A landscape with many valleys, sampled at points; each row gives a point and its height.
From any point a ball rolls to the lowest of the 2 points nearest to it. It stops when none of these is lower. Distance is the straight distance between rows; heights are no part of it.
mifa: [153  53 173  94 137 134 100 135 115 110 127 151 159 108 130 128 188  94
 139 175  87 119 126  57 128 145 173 122  74 123 163 155 134 104 105 180
 156 172 155 117 168  87 145 120  83 140 156 157 104 179  98 117 119 152
  64  79 146 109 147 133 100  92  94 108 109  87 117 159 115 107]  (h 71.5)
Nat: [143 135 136 156 113 112 116 151  71 164 166  96 198 120 115 115 116 128
 124 126  85 138 152 178 172  89  88  46 125 132 132 106  98 120  86 167
 165 116 133 152 141  63 159  98 157 155 152  98 122 126 182  61 148 115
 165 102 174 155 149 105 112  97  95 162  99 123 125 141 139  77]  (h 16.0)
rav: [112  91 172 164  90 113 152 103  84 141 150 111 126 199 156 121  69 147
 215 140 149 115 163 173 107 154  87 143 134 163 135 150 111 117 223 127
 140 118 130 153  84 135 174 199 205 142 104  89  83 158 128 131 131 113
 111 132 131  87 145  93 172 162 109 118 151 129 119  96 112 143]  (h 14.9)
Nuzem: [144  67 169  73 129 158 121 125 168 103 108 161 122 159 132 104 166 104
 152 154 144  85 158  43  84 136 184 194 106 117 140 157 151 134 137 178
  99 162 185 109 139 131 130 136  80 121  91 147 135 186  74 155 117 127
  87  86 110 120 140 136 104 141 157  99 126 119 119 146 112 155]  (h 68.9)
kufum: [ 94  77 152 151 124 100 124  90 120  87 157 121 134 180 142 127 109 129
 213 155 142 103 153 111 125 175  94 172  98 168 168 143 140 126 212 117
 122 129 153 152  84 118 153 176 193 161 123 129  74 152 130 140 114 116
 111 115 128  97 123  92 155 144 113 100 142 113 130 126 132 149]  (h 6.7)
Debu: [138 130 148 113 127 120 130 141 149 138 124 141 175 143  96 113 130 127
 132 122 128  85 169 148 131  84 110 116  97 140 109 117 140 146  88 143
 124 122 122 131 106 155 142  94 157 133 119  71 151 115 158 102 150 117
 184 103 141 188 129 135  69 130 146 161 109 128 133 175 167 126]  (h 52.5)
Vilep: [ 93 109 197 120 100 139  96 114 104 150  98 115 105 114 141 136 117 155
 114 149 123 122 141  82 123 192  64 144 100  67 134 157 127 134 182 102
 117 104  81 188  90 161 117 173 112  83 125 106 177 130 164 135  88 139
 142 138 128 154 139 140 165 155 119 121  86 127 148 185 155 158]  (h 80.2)
vupu: [137  59 129 116 132 146 107 128 159 131 118 106  86 184 111 142  85 169
 187 144  72  89 137 138  94 119 121  54 106 167  91 120  90 119 127 155
  92 126 180 121 130  85 164 153 159 146 105  80 111 144 148 110 124 139
 133 100 158 109 162 107 157 111  93 132 121 103 114 123 109 128]  (h 25.7)
Bofi: [115 158 153 104 121 132 160 112 156 109 110 141 113 132 141 103 138 112
 128 121 219 104 147  68 115 147 146 235 124  99 149 137 179 140 161 100
 108 118 122 118  83 225  85 158 112 106 100 149 158 162  88 171 114 110
 129 142  82 150 103 144 122 164 170 103 140 145 136 148 138 199]  (h 60.3)
gige: [154 205 131 147 110 114 166 153  68 158 160 149 188  58 135 106 161  80
  71 111 151 179 126 169 174 103 147 151 145 113 167 117 143 111  89 125
 195 126  95 119 119 161 119 102 115 131 161 157 123 121 105 115 150 130
 112 153 117 137 105 150  89 121 152 133 146 149 136 128 137 105]  (h 79.4)
mano: [131 133 138 107 128 161 101 138 105 164 110 137 132  68 120 135 169 103
  50 139  87 141 119  67 155 140 166 125 128  84 172 143 132 137  91 119
 136 122 128 127 139 122  95 113  51 133 144 171 154 131 134 106 110 144
 128 112 145 179 129 155 147 112 114 101  85 127 156 169 113 127]  (h 45.5)
vabak: [119 157  98 129 144 164 146  96 151 100 133 130  86 118 159 114 154  86
 113 128 175 147 112  62 128 175 189 222 175 112 176 143 140 135 161  96
  97 128 169 103 117 133  92 141  83 141 106 216 117 140  72 175 110 134
  90 138  92 129 103 133 164 166 154  78 147 158 145 111  88 179]  (h 74.0)
Nif: [ 94 183  26 168 154  95 154 121 139 116 175 117 158  97 114 139 124  91
 103  99 114 144 115 165 182 129 134 123 166 162 161  90 141 151  93  96
 138  87 164 108 128  77  99  72 159 186 166 173  94  62 144 106 145 103
 169 140 161 159 110  90 134 128 163 117 115 157 164 127 120 104]  (h 27.5)
tumar: [103 182 123 122 136 119 128 126 150 146  87 127  96  93 112 139 122 152
  82 102 159 128 117  95 142 146 116 163 118  94 112 115 157 149 125  79
 103 101  84 134 115 199  74 139  89  98 153 132 172 116 137 146 106 141
 162 157 104 156 110 150 138 125 128 130 108 129 149 150 141 161]  (h 15.1)
mitus: [150 173 159 109 120 102 168 142 136 126 110 156 118 133 136 120 125 146
 106 103 213 156 116 153 104  98 145 178 134 113  80 122 157 120 130 125
 146 152  63 105 135 234 112 157 103  77 138 118 149 145  85 179 142 115
 107 167  57  96 103 178  93 136 150 157 159 125  94 102 152 139]  (h 54.2)
zenu: [174 124 140 108 109  96 159 128 150 101 128 166 146 165 133  99 157 130
 140 120 141 117 130 152 132  51 187 127  86 153  91  87 159 102  99 184
 166 143 160  82 148 164 123 122 139 108 114 128 104 141  77 137 162  98
 111 143  89  83 122 139  86  78 129 149 186 102 100  99 156 122]  (h 47.1)
kogo: [133  60 149 120 151 149 108 144  99 120 171 138 128 130 133 175 123 106
 188 151 117 152 108 141  96 167 109 108 154 158 176 196  99  98 161 127
 148 199 116 152 154  40 183 141 137 165 160 115  84 182 102 136 127 164
  50  90 130  77 141 104 141 140 120 118 144 123 110  66  87  97]  (h 75.0)
gafi: [108  78 100 135 162 117  96 114 159  90 161 119 168 151 113 156 125 127
 191 122  89  91 134 109 138 152 111 112  99 173 174 129 134 145 121 113
 112 131 172 132 121  37 142  96 164 194 143 111  90 128 162 103 134 122
 145  80 177 171 146  76 128 121 111 113 100 115 148 152 137 116]  (h 34.0)
kerap: [173  88 160  81 110 169 138 132 154 120  98 157 144 158 133  76 179 105
 128 130 134  85 165  63  99  85 220 161 101 103 134 131 150 122 105 202
 119 142 194  90 151 156 108 127  92  96  74 145 148 180  61 145 133 103
 101  95 117 122 139 139 104 116 157 100 138 130 108 151 119 146]  (h 71.7)
sis: [ 75 170  93 128 156 115 104 142 145 134 114 122  98  67  96 160 116 149
  81 104 127 125 100 107 154 179  82 167 158 113 163 128 189 149 127  35
  98 107  71 151 106 156  77 104 106 132 161 140 171  68 166 141 109 158
 158 145 126 179 115 123 146 162 143 126 103 155 167 150 145 156]  (h 4.2)
tizim: [119 198  78 167 130 106 164 107 103 135 122 107  82  78 145 127 131 106
  76 103 139 179  83 127 153 146 155 146 159 112 140  98 113 113 138  95
 139 104 114 110 145 155  71 142 105 118 156 198 106  98 106 148 112 139
 101 181  97  90  97 143 174 119 121 105 150 140 144  89  94 125]  (h 77.1)
foze: [156 116 133 121 118 171 146 121 123 131 118 133  81 135 175 102 148 119
 123 132 147 149 113 118  88 128 192 174 180  89 112 146  98 112 146 175
 109 150 147 112 162 131 135 172  81  82  78 149 146 147  91 185 135 128
  74 135  94  69 139 162 153 151 161 109 143 159 104  81  64 139]  (h 48.1)
Binil: [103  95 120 109 154 170  66 133  91 133 141 138 154  88 122 148 154 105
  97 151  57 129 126  70 136 161 139 110 142 100 200 174 127 158 116 115
 126 123 137 157 125  50 129  94  72 151 113 157 146 121 158  96 108 135
 131  91 171 187 140 127 161 144 128 105  77 147 177 174 122 121]  (h 41.4)
vop: [125 106 172  89 123 119  93 132 167 112  80 151 132 128 105 134 159 156
 104 135 143  92 128  38 139 144 128 153  24 108 132 120 184 129 114 120
 126 125 121 134 110 165 109 135  92 117 142 125 162 169 133 128 114 141
 135 113 117 148 125 139  91  88 100 126  95  86 123 178 171 158]  (h 67.1)
dile: [105  75  96 124 165 161  90 108 134 116 150 123 157 144 119 141 134 110
 152 135  70  96 146  89 120 139 144  99 129 130 174 147 107 160 111 131
 101 117 178 147 122  29 143  90 126 160  95 116 126 113 163  95 121 120
 157  74 191 181 146  93 148 143 141 104  85 146 156 164 114 123]  (h 37.5)
Fovas: [124 133  95 124 168 141  79 161 148 112 131 118  65  99 113 208  83 150
 130 117 104 153  65 153 123 164  74  62 180 157 104 149 104 109 125  81
 102 169  74 150 171  72 136 117 114 151 183 114 112 111 164 122 115 183
 113 127 136 111 142 112 145 126 102 133 119 128 116  92 119  90]  (h 46.9)
panu: [133 143 117 119 152 132 109 139 125 124 123 137 114  58 117 155 165 103
  73 116  97 165  86  79 165 156 165 132 112 108 172 125 141 115  88 109
 140 137 127 106 167 105  94 111  65 141 179 186 115 124 114 119 110 166
  92 134 132 138 121 142 137  92 100  92  98 119 143 142 112 120]  (h 48.6)
tav: [136 112 183 159  86 100 113 133  53 161 160  97 212 154 135 105 103 145
 160 141 106 123 176 165 155 101  61  86 112 125 148 131  99 130 128 159
 164 111 126 172 101  89 177 133 170 147 132  79 129 148 174  73 141  99
 163  96 171 161 143 103 127 111  90 150 101 117 132 155 148  99]  (h 20.4)
Rif: [176 108 165  69 128 113 143 152 183 102 108 172 144 166 122 114 154 140
 143 132 163 121 133 107 106  71 186 148  83 141  89 118 187 117  98 176
 158 173 135  94 149 182 133 121 100 114 132 127 125 163  73 147 155 101
  96 126  77  93 115 153  58 105 136 149 174  88  90 110 162 128]  (h 43.0)
puz: [133 128 101 146 114 159 139 140 126 184 107  93  86 101 116 107 105 163
  80 125  73 137 106 196 108  81 128  40 166  98  19  93  76 136  77 157
  93  93 122 124 156 128 125 133 116  84 103  89 168  98 158 114 124 134
 167 152 145 117 170 132 145 111 114 170 117 129 114 115  94  84]  (h 9.4)
miluv: [147 165 187 112 112 104 164 127 109 117 116 145 132 124 146 106 147 106
 108 116 223 159 125 101 118 139 150 219 117  97 151 137 174 111 150 116
 154 137  81 114 102 236  93 160 102  97 141 157 134 169  70 169 123 122
  85 166  73 114 105 163 111 132 143 115 151 121 117 125 153 175]  (h 57.3)
gebav: [149 161 136 147 108 117 155 140  71 143 167 137 210 105 143  96 178  73
 101 127 132 148 150 145 170  94 160 141 126 115 180 118 125 118 101 158
 184 118 146 113 123 113 134  95 134 151 128 151 113 133 114  96 152  99
 128 117 143 156 114 139 103 116 139 119 133 141 143 145 132 109]  (h 80.1)
rived: [145 102 156 137 109 120 121 122  99 124 118 129 102 143 149 120 118 139
 151 143 118 134 119 132 117 128 128 106  99 132  96 119 104  97 159 156
 137 135 127 121 149 143 140 170 130 106 138 133 106 150 129 136 118 136
  98 142 111  64 134 141 145  95  93 133 148 102  94 106 114 127]  (h 34.4)
tud: [134  67 173 100 135 130  71 130 140 103 111 158 147 113 120 143 178 124
 123 157  99 101 122  29 151 164 137 136  43 124 161 137 166 119 113 138
 134 147 149 128 134  96 126 121  92 140 161 151 131 172 127 113 105 153
 100  86 143 150 140 125 102  87  90 110  87  79 137 185 151 140]  (h 69.4)
Givi: [119 170  81 174 109  82 188  95 117 127 155 104 149 161 122  99 105 133
 158 107 129 115 147 220 151  71 117 108 128 170  92  74 111 138 114 153
 136  77 166 104 108 124 127 124 226 139 117 106  97  90 127 115 152  85
 177 162 138 125 121  91 131 114 133 158 159 133 134 108 143 108]  (h 12.4)
Bof: [ 89 151 103 146 151  95  84 131  98 116 148 117 124  73 126 167 124 125
 104 118 112 155  85 107 176 203  89 158 142 125 207 147 168 135 149  45
 125 114  87 149 121  97  93 125 120 152 167 173 116  90 161 121  98 146
 117 145 134 154 112 104 161 144 111 111 107 136 163 140 140 144]  (h 12.7)
kod: [105 139  53 142 176 102 134 122 164  86 180 126 162 115 109 154 128  95
 156  97 115 112 122 141 151 134 122 132 144 177 166 112 143 153 105  96
 114 122 172 114 128  73 123  68 164 190 152 143  86  87 144 111 144 113
 145 114 158 166 124  80 115 135 143 107 116 141 151 131 131 109]  (h 30.5)
Bis: [118  94 174 136 124 169  99 140  42 149 157 140 136  92 154 146 125 113
 120 157 118 185 121 142  97 169  85 112 187 100 180 202  98 116 170 103
 163 154  69 198 119  82 169 140 114 115 123 116 143 149 140 117 117 145
  86 113 144 112 148 128 166 175 149 125 124 154 126 111 110 110]  (h 77.6)
fepam: [153 124 137 110 111 157 150 124 133 119 117 146 158 128 125  83 195  85
 101 121 115  95 153  77 146  75 218 139  88 111 150 114 144 120  75 191
 145 111 200  78 146 136  96 106 105 118  98 162 137 156  74 107 142  95
 129 107 133 152 134 133 107  83 143 105 128 121 130 168 128 131]  (h 74.1)
Masek: [ 96  80 192 141  90 141 115  93  85 146 133 110 166 179 154 104 104 147
 175 162 133  96 194 130 110 152  82 148 116 112 159 162 104 149 196 131
 126  99 128 185  65 122 172 170 169 120  70  87 143 144 163 110 118 103
 166 112 162 163 135 105 158 177 138 114 100 155 148 169 141 153]  (h 27.6)
nal: [135 148 137 106 133 153 137 160 137 162 122 151 161  99 109 116 147 116
  98 112 133 107 158 129 106  89 139 124 153 107 114 140 138 148  81 135
 122 132 111 136 126 163 128  87 101 123 103  95 179 107 142 119 150 130
 168  98 138 182 138 156  85 157 172 144 108 154 146 171 145 122]  (h 55.0)
rizi: [127 119 125 160 120 129 133 119  85 143 136 109 113 120 146 121 122 122
 132 128 101 140 117 149 136 132 123  91 140 124 120 126  78 122 149 140
 129 116 136 135 137 117 134 139 139 125 127 126 115 119 145 118 118 126
 122 136 143 104 141 123 159 120 109 121 136 130 119 117 102 109]  (h 28.3)
fedor: [149 112 137 114 132 133 136 137 135 111 122 132  75 124 154 145 123 138
 138 133 155 166  94 133  99 139 145 156 145 127 111 142 117  95 151 146
 132 170 110 111 178 147 141 165  95 100 146 146 110 154  96 174 118 141
  59 147  78  45 124 167 131 123 125 127 157 117  77  70  95 123]  (h 41.1)
rut: [109 121 105 119 153 150  82 151 175 131 100 109  43 130 105 202  61 192
 136 121 106 122  86 148 102 162  47  67 161 142  59 134 105 130 134  84
  70 140  70 150 139 118 139 141 127 123 154  86 145 111 185 144 109 176
 141 136 137 128 148 126 147 135  94 150 107 117 115 117 127 120]  (h 42.6)
tek: [118 138 103  97 137 143 103 139 196 140  68 114  52 136  99 167  91 205
 104 120 129 118 106 127  92 134  85 103 114 111  21 107 123 156 120 100
  66 112  71 140 141 179 117 156 104  84 137  83 181 117 175 156 109 148
 168 148 112 123 123 160 127 126 107 164 101 111 108 133 137 141]  (h 35.0)
libul: [128 161  99 153 140 126 150  98 105 118 136 113  75  96 164 124 136  98
  94 123 145 180  89  83 143 178 171 183 155 100 169 131 113 110 163 101
 126 114 140 110 142 137  79 163  85 123 143 222  93 121  89 166  99 146
  73 165  87  80  97 143 189 134 119  76 152 136 136  97  80 149]  (h 75.8)
sumor: [120 115 157  69 129 145 122 134 200 107  74 145 118 144 112 120 146 136
 135 125 174  68 149  41 110 136 149 205  68 107 132 126 188 147 132 115
  92 127 143 127  90 204  91 133 100 110 109 117 174 168 117 146 113 120
 154 113  98 170 120 139  99 134 157 117 109 122 121 178 158 176]  (h 64.0)
rim: [140 122 121 173  82  99 172  91  95 130 159  90 160 204 146  72 103 148
 189 120 126  94 169 195 126  95 142 128 125 158 127  88 103 128 160 174
 135  84 192 112  93 137 155 163 235 128  61  94  90 120 109 111 150  79
 156 144 151 104 135  84 153 119 123 129 169 133 122  92 127 129]  (h 3.6)
vak: [147 141 111 118 136 192 142 127 133 134 115 131 100 112 159 120 159 111
  92 133 147 158 117 114  94 124 188 161 207  90 133 158 107 128 116 140
 107 154 125 123 152 127 137 108  59 101  84 154 173 129  90 164 145 144
  87 108 113 113 134 170 143 176 186 111 140 178 136 101  64 128]  (h 53.3)
rosol: [125 135  71 148 171 124  99 141 141 107 146 116  76  83 111 187 108 129
 119 112  84 163  60 145 149 150 113  59 156 163 117 115  91  97 110 107
 121 149 125 128 191  58 125 104 118 155 192 154  92 103 147 122 111 173
 104 137 146  92 133 108 152  97  91 113 116 126 115  95 103  88]  (h 49.7)
Givip: [109 138 127 160 143  79 109 113 117  89 141 128 122 112 129 152 135 125
 142 129 159 139  95 104 163 186  93 167  93 150 168 128 160 112 172  83
 138 137 104 127 113 134 107 145 143 144 183 162  88 124 130 145 102 144
 108 158 115 118 104 111 129 121  96 110 136 100 140 123 153 154]  (h 18.1)
Sek: [161 108 131 111 151 124 111 162 165 125 126 144 135 152  99 151 112 141
 152 125 111 123 116 162 126  93 110  52 103 178  90 120 116 117  88 149
 145 169 120 107 159  94 162  93 155 158 152  90 107 128 137 100 158 135
 123 109 141 130 141 128  81  95 111 155 132  90 107 112 151  99]  (h 24.8)
lelev: [111 119 171 136  87 143 114  97  94 148  89 116 100 136 153 103 133 129
 103 146 122 105 155  65 131 159 125 152  82  76 129 134 105 129 182 144
 115  90 135 146 107 160 102 183 114  90  98 147 146 147 141 132  87 121
 136 140 119 131 130 146 174 123 110 103 116 126 140 171 120 160]  (h 81.8)
sudo: [122 114 115 155 111 175 108  80  64 155 135 111 190 166 167  85 144  94
 136 151 112 140 170 126 133 114 159 132 178  99 175 137  99 165 167 141
 140 105 166 162  97  88 158 101 131 129  51 143 146 126 125 102 120  99
 151 111 168 146 135 111 176 187 162 119 114 181 173 136  87 149]  (h 81.9)
kun: [154  93 168 148  68  94 138 105  92 122 130 103 162 193 134  63 131 156
 176 134  97  78 182 149 136  75 148 106  71 141 116  93 111 109 140 202
 149  96 192 124 105 135 151 159 204 117  69  98 109 147 123  95 150  92
 160 121 149  99 138 107 139  81  91 138 151  94 110 129 134 124]  (h 12.6)
Gofe: [ 92 159  76 161 126 169 118  81 102 142 123 102 148 149 164 100 135  92
 109 151 118 138 159 127 148 122 152 148 198 110 165 133 122 178 161  97
 115  86 153 150  78 119 124  91 122 130  63 169 154 105 123 118 114 102
 169 120 150 154 118 124 192 206 166 114 128 197 188 128  82 163]  (h 83.0)
bet: [154 142 153  94 123 114 159 163 159 143  98 149 125 162 122 126 100 161
 138 116 188 136 126 187  89  82 106 128 134 128  51 125 139 135 127 128
 136 156  70 110 134 211 145 137 134  93 126  76 152 128 123 156 151 117
 135 158  82 116 124 167  78 136 149 181 158 115  91  97 167 131]  (h 50.6)
mep: [131  69 182 127 132 158 118 141  62 150 171 137 148 130 143 162 107 121
 181 146 131 161 128 166  79 155  85 101 187 139 175 206  94 106 176 115
 155 178  93 179 121  58 196 150 150 138 128  82 116 177 131 125 138 145
  74  96 143  92 157 101 153 172 151 129 138 144 112  81  98 109]  (h 76.3)
lize: [109 120 123 161 143  74 133 109 119  69 167 127 139 146 146 141 133 107
 197 133 162 127 120 116 148 181 109 185 108 174 180 137 159 120 187  96
 141 147 139 119 100 126 131 139 180 172 165 159  61 138 116 143 119 118
  99 131 109 102 108  92 132 138 109 108 151 107 127 110 134 147]  (h 13.3)
kuror: [ 98 152  76 117 162 131 133 132 211  98 124 131  73 127 123 163 107 149
 144 104 172 120 110 125  91 151 122 176 173 143 102 133 137 141 134  84
  64 145 124 111 138 153 109 119 110 129 131 135 140  94 137 178 126 143
 126 131  97 137 114 142 127 160 157 131 140 148 118 119 112 137]  (h 37.4)
vinu: [123 141  66 139 127 168 149 142 156 166 114 105  76 109 105 130 109 147
  84 115  83 123 112 180  94  86 132  71 191 111  42 108  83 145  65 141
  74 103 148 113 160 108 121  93 114 106 105 100 171  72 154 125 132 135
 174 126 154 145 155 136 140 146 156 152 115 163 132 119  95  92]  (h 20.3)
zezov: [143  64 147 113 156 141 115 146 118 101 157 146 149 127 123 150 149  97
 173 148 108 127 124 115 101 144 140 119 126 150 170 168 116 118 132 143
 139 185 147 126 154  67 168 106 123 158 149 123  89 166 106 126 133 146
  74  82 141 114 140 117 112 130 124 116 127 118 115 112 116 106]  (h 73.6)
Ril: [149  52 142 134 101 132 115 112 126 119 129 116 120 183 124 100 129 145
 169 141  56  77 153 120 114  94 160  64  88 152 105 106  96 112 116 201
 120 111 211 103 139  83 159 147 168 127  76 103 112 139 124  95 130 116
 133  99 164  97 157 103 150  82  90 129 125 100 107 139 112 115]  (h 21.8)
Ven: [108 217  51 160 150  68 157 116 139 116 158 133 144  82 102 137 141 102
  90  93 132 152  94 162 191 121 136 136 124 158 144  76 150 124  92  96
 159  98 143  91 141 121  79  93 148 161 192 183  94  81 117 119 143 124
 146 174 121 141  99 110 117  95 144 124 136 138 150 124 137 116]  (h 24.0)
bita: [110 145 118 107 121 113 117 109 168 139  63 117  61 129 108 147 111 192
  87 118 141 115 108  86 116 147 111 122  72  94  45  83 134 141 144  99
  87  84  78 138 128 194  90 181 100  67 136 106 168 125 152 152  93 145
 167 170  92 100 108 147 148 100  86 144 107 109 112 132 147 168]  (h 26.5)
Dok: [128 148  98 138 134 129 114 160 108 166 152 120 161  83  92 132 110 124
  94 120  66 145 126 180 160 106  98  43 151 144 110 106 101 127  56 149
 144 118 129 145 159  65 140  81 136 152 162  98 130  94 183  70 141 133
 174 112 177 160 151 115 113 110 126 163  92 142 136 142 130  67]  (h 10.2)
vif: [ 96 144 100 105 159 118 120 141 228  95  94 133  81 143  99 174  87 169
 151 106 191 111 114 130 108 151  73 175 128 144  90 128 181 142 150  61
  71 148  73 120 108 187 120 126 144 122 146 104 150  97 151 176 126 143
 150 149  87 148 112 135  98 152 142 147 120 124 115 120 168 160]  (h 42.5)
lipom: [126 152 131  92 140 102 142 151 209 121  94 148 129 166  97 147  89 166
 144 115 187 105 137 152 114 110  72 134 101 153  75 122 182 144 126  94
 125 146  69 122  96 205 135 120 161 118 136  85 148 109 140 141 149 124
 169 152  97 154  99 143  56 140 140 170 144 102 108 127 198 153]  (h 46.5)
Ganum: [135 148 110 120 143 169 151 140 124 141 139 144 149 115 138 115 151 101
 114 125 154 134 146 145  91 106 155 150 203 116 140 159 124 142 111 119
 124 151 119 136 117 137 147  78 101 120  85 122 168 103 112 141 154 127
 130 105 129 151 125 152 113 195 196 126 134 184 146 123 109 131]  (h 57.1)
fid: [148 170 133 149 100  63 176 102 119  96 139 140 157 149 128  89 147 124
 134 120 147 120 132 162 165  69 156 125  66 155 103  73 144 101 114 163
 177 107 148  98 127 162 106 137 165 122 123 140  95 132  97 127 150  97
 132 166 102  85 107 127 105  66 110 149 186  99 114 112 166 127]  (h 49.8)
baru: [112 147  66 138 152 161 140 137 175 125 128 108  63 127 132 146 106 143
 127 123 127 135 102 168  81 128 135 107 211 128  79 133  85 144 111 109
  66 127 141 119 151 113 132 112 112 119  95 122 153  81 143 163 141 145
 131 122 137 124 137 146 164 167 161 133 143 165 124  94  78 110]  (h 29.7)
Nide: [113 198  71 169 141  75 168 116 145 114 144 122 120 123 114 136 104 117
 137  93 152 137 111 202 152 112 107 120 139 174  97  87 123 122 121 106
 136 110 120 105 133 145 107 111 185 142 161 136  88  85 133 134 142 120
 151 173 110 113 111 113 120 118 134 147 162 128 127  99 143 118]  (h 18.9)
poged: [152 170 105 163  99  86 174 113 100 137 138 127 146 115 127  98 139 136
  91 122 110 155 108 201 176  70 141  78  88 140  74  61 108  92  91 172
 185 111 124  97 167 131 118 140 147 109 148 146 103 116 109 117 147 119
 121 176 109  69 127 123 106  43  86 159 162 104 102  96 151  94]  (h 52.4)
nadeg: [133 114 128 104 144 154 136 109 165  91 131 145 107 134 145 112 168  87
 136 134 162 128 128  45 107 157 197 218 136 120 170 146 152 128 138 136
  92 150 191  90 143 126  91 143  78 144 111 194 115 173  54 178 106 134
  74 118  93 110 111 139 122 143 150  82 142 136 121 117  99 165]  (h 72.0)
sogi: [130 148 149 113 104 102 146 121 183 135  91 127 160 172 100 105 104 160
 153 127 149  77 179 164 123  81  90 128  66 152  85 107 149 148 111 135
 125 113 111 135  71 195 135 124 190 114 110  65 157 119 159 111 154 113
 211 133 123 175 120 133  65 122 130 177 138 113 118 152 190 140]  (h 50.0)
Gog: [115 137 174 161  82 101 143 118  64 160 136  94 199 153 149  81 112 132
 148 146 147 114 197 157 147 115  80 149 111 101 149 136 118 146 161 147
 146  83 118 170  69 154 148 141 178 122  93  88 142 131 161 102 134  88
 187 123 151 172 122 119 124 145 125 141 125 136 145 169 157 139]  (h 24.7)
reki: [110  88 193 149  79 142 140 103  83 155 116 107 108 178 154 100  85 160
 176 155 142 107 171 159  97 154  83 140 132 113 106 155  84 131 217 132
 114 102 115 165  80 156 162 203 170 102  76  77 138 152 149 133 120 114
 138 133 145 116 148 113 172 172 125 121 125 151 130 137 117 149]  (h 22.3)
Lag: [ 76 103 185 124 114 147  83 130  69 139 140 124 126 108 142 157  95 137
 137 157 110 145 128 125 114 192  45 122 158  96 166 193 130 131 191  81
 134 126  65 208  93 112 134 151 129 113 124 104 158 130 173 132  97 139
 121 126 148 145 145 118 178 178 133 122  95 142 151 169 160 135]  (h 78.9)
Vesil: [104 151 110 118 145 141  84 161 118 165 121 113 125  71  84 149 115 144
  80 119  62 130 129 138 147 135  77  68 152 119 116 132 132 150  73 101
 114 119  88 171 138 104 112  94  99 137 156  96 170  81 202  90 119 155
 181 116 167 178 139 132 124 132 132 158  82 139 150 175 141 103]  (h 18.6)
Fekul: [141 120  87 122 165 142 110 144 149 111 132 129 105  72 114 168 153 107
  92 114  76 159  82 106 141 128 164  78 128 139 135 113 104 100  79 143
 136 148 146 102 204  68 116  92  83 141 185 168 100 116 119 112 122 164
  81 122 144 106 139 131 120  77  92 108 109 118 126 119  99  82]  (h 51.8)
Fesi: [152 206 106 150 120 141 185 135  91 153 132 132 127  70 153 108 148  95
  66 109 153 190 105 164 148 110 165 155 182 100 143 115 118 116 100 110
 153 118 105 112 140 163 102 112 101 110 144 176 135 103  87 143 141 127
 104 163  98 114 110 161 132 138 163 120 162 159 133  93 100 110]  (h 78.4)
tun: [163 130 135  98 154 107 110 180 170 113 123 163 121 125 107 172 113 149
 116 129 156 143  87 137 126 132  91  90 104 159  92 133 157 111 102 112
 164 192  62 119 165 126 147 115 125 139 190 119  99 122 119 120 148 153
 100 144 116 106 101 138  52  92 107 141 141  76  89  92 183 106]  (h 31.7)
Soka: [171 104 154  62 147 103 123 177 207  96 104 179 132 173 111 143 133 155
 137 137 170 124 118  99 108 112 143 121  80 154  79 135 190 127  97 135
 163 193 101  98 151 148 155 118 116 135 160 117 111 149  93 142 155 116
  93 132  94 103  99 150  30 105 130 157 159  58  84 108 187 127]  (h 37.8)
taruv: [150 136 153 149  98 152 131 120  43 167 155 127 225 124 170  75 176  68
  94 150 123 157 171 125 173  98 174 144 142  87 210 141 120 142 128 165
 178 114 156 137 101  97 152 100 116 141  79 161 130 154 109  93 136  96
 132 105 154 160 121 133 134 146 143 117 123 160 164 140 114 135]  (h 80.8)
vun: [119 153 111 171  96 127 136 110  80 177 110  94 115 108 134  94 123 132
  91 127  88 136 129 155 150 109 134  81 131  90  91 102  79 130 134 153
 120  78 142 132 134 128 115 146 131 104 115 123 143  99 154 107 111 115
 170 151 147 125 134 126 164 106 102 139 128 130 134 135 105 108]  (h 22.2)
tez: [153  96  96 119 142 127 130 148 184 138 140 118  96 187 104 153  65 169
 179 116  93 110 122 191 102  94 104  33 135 203  80 112 100 126  99 149
 108 143 160  94 133  85 170 121 191 166 128  65 109 117 126 110 161 136
 134 118 148 126 165 109 121 120 105 160 141 105 114  95 118 107]  (h 16.3)

Where does a ball stop that starts at each point below?
sudo: Nuzem
Binil: rim
zenu: tez
Vilep: puz
tizim: Nuzem
bet: puz
rosol: sis
Gofe: puz
Debu: puz

Call two points neighbours if one is among the 2 nearest of the other. Go from one point of each pair to the other, from neighbour to neighbour, staying as low as possible. Name the highest point that can't be avoided.
kufum, Nuzem: Gofe
kufum, rim: Fekul
kufum, puz: nal
tez, rim: vupu
Dok, sis: Masek
kufum, sis: Givip
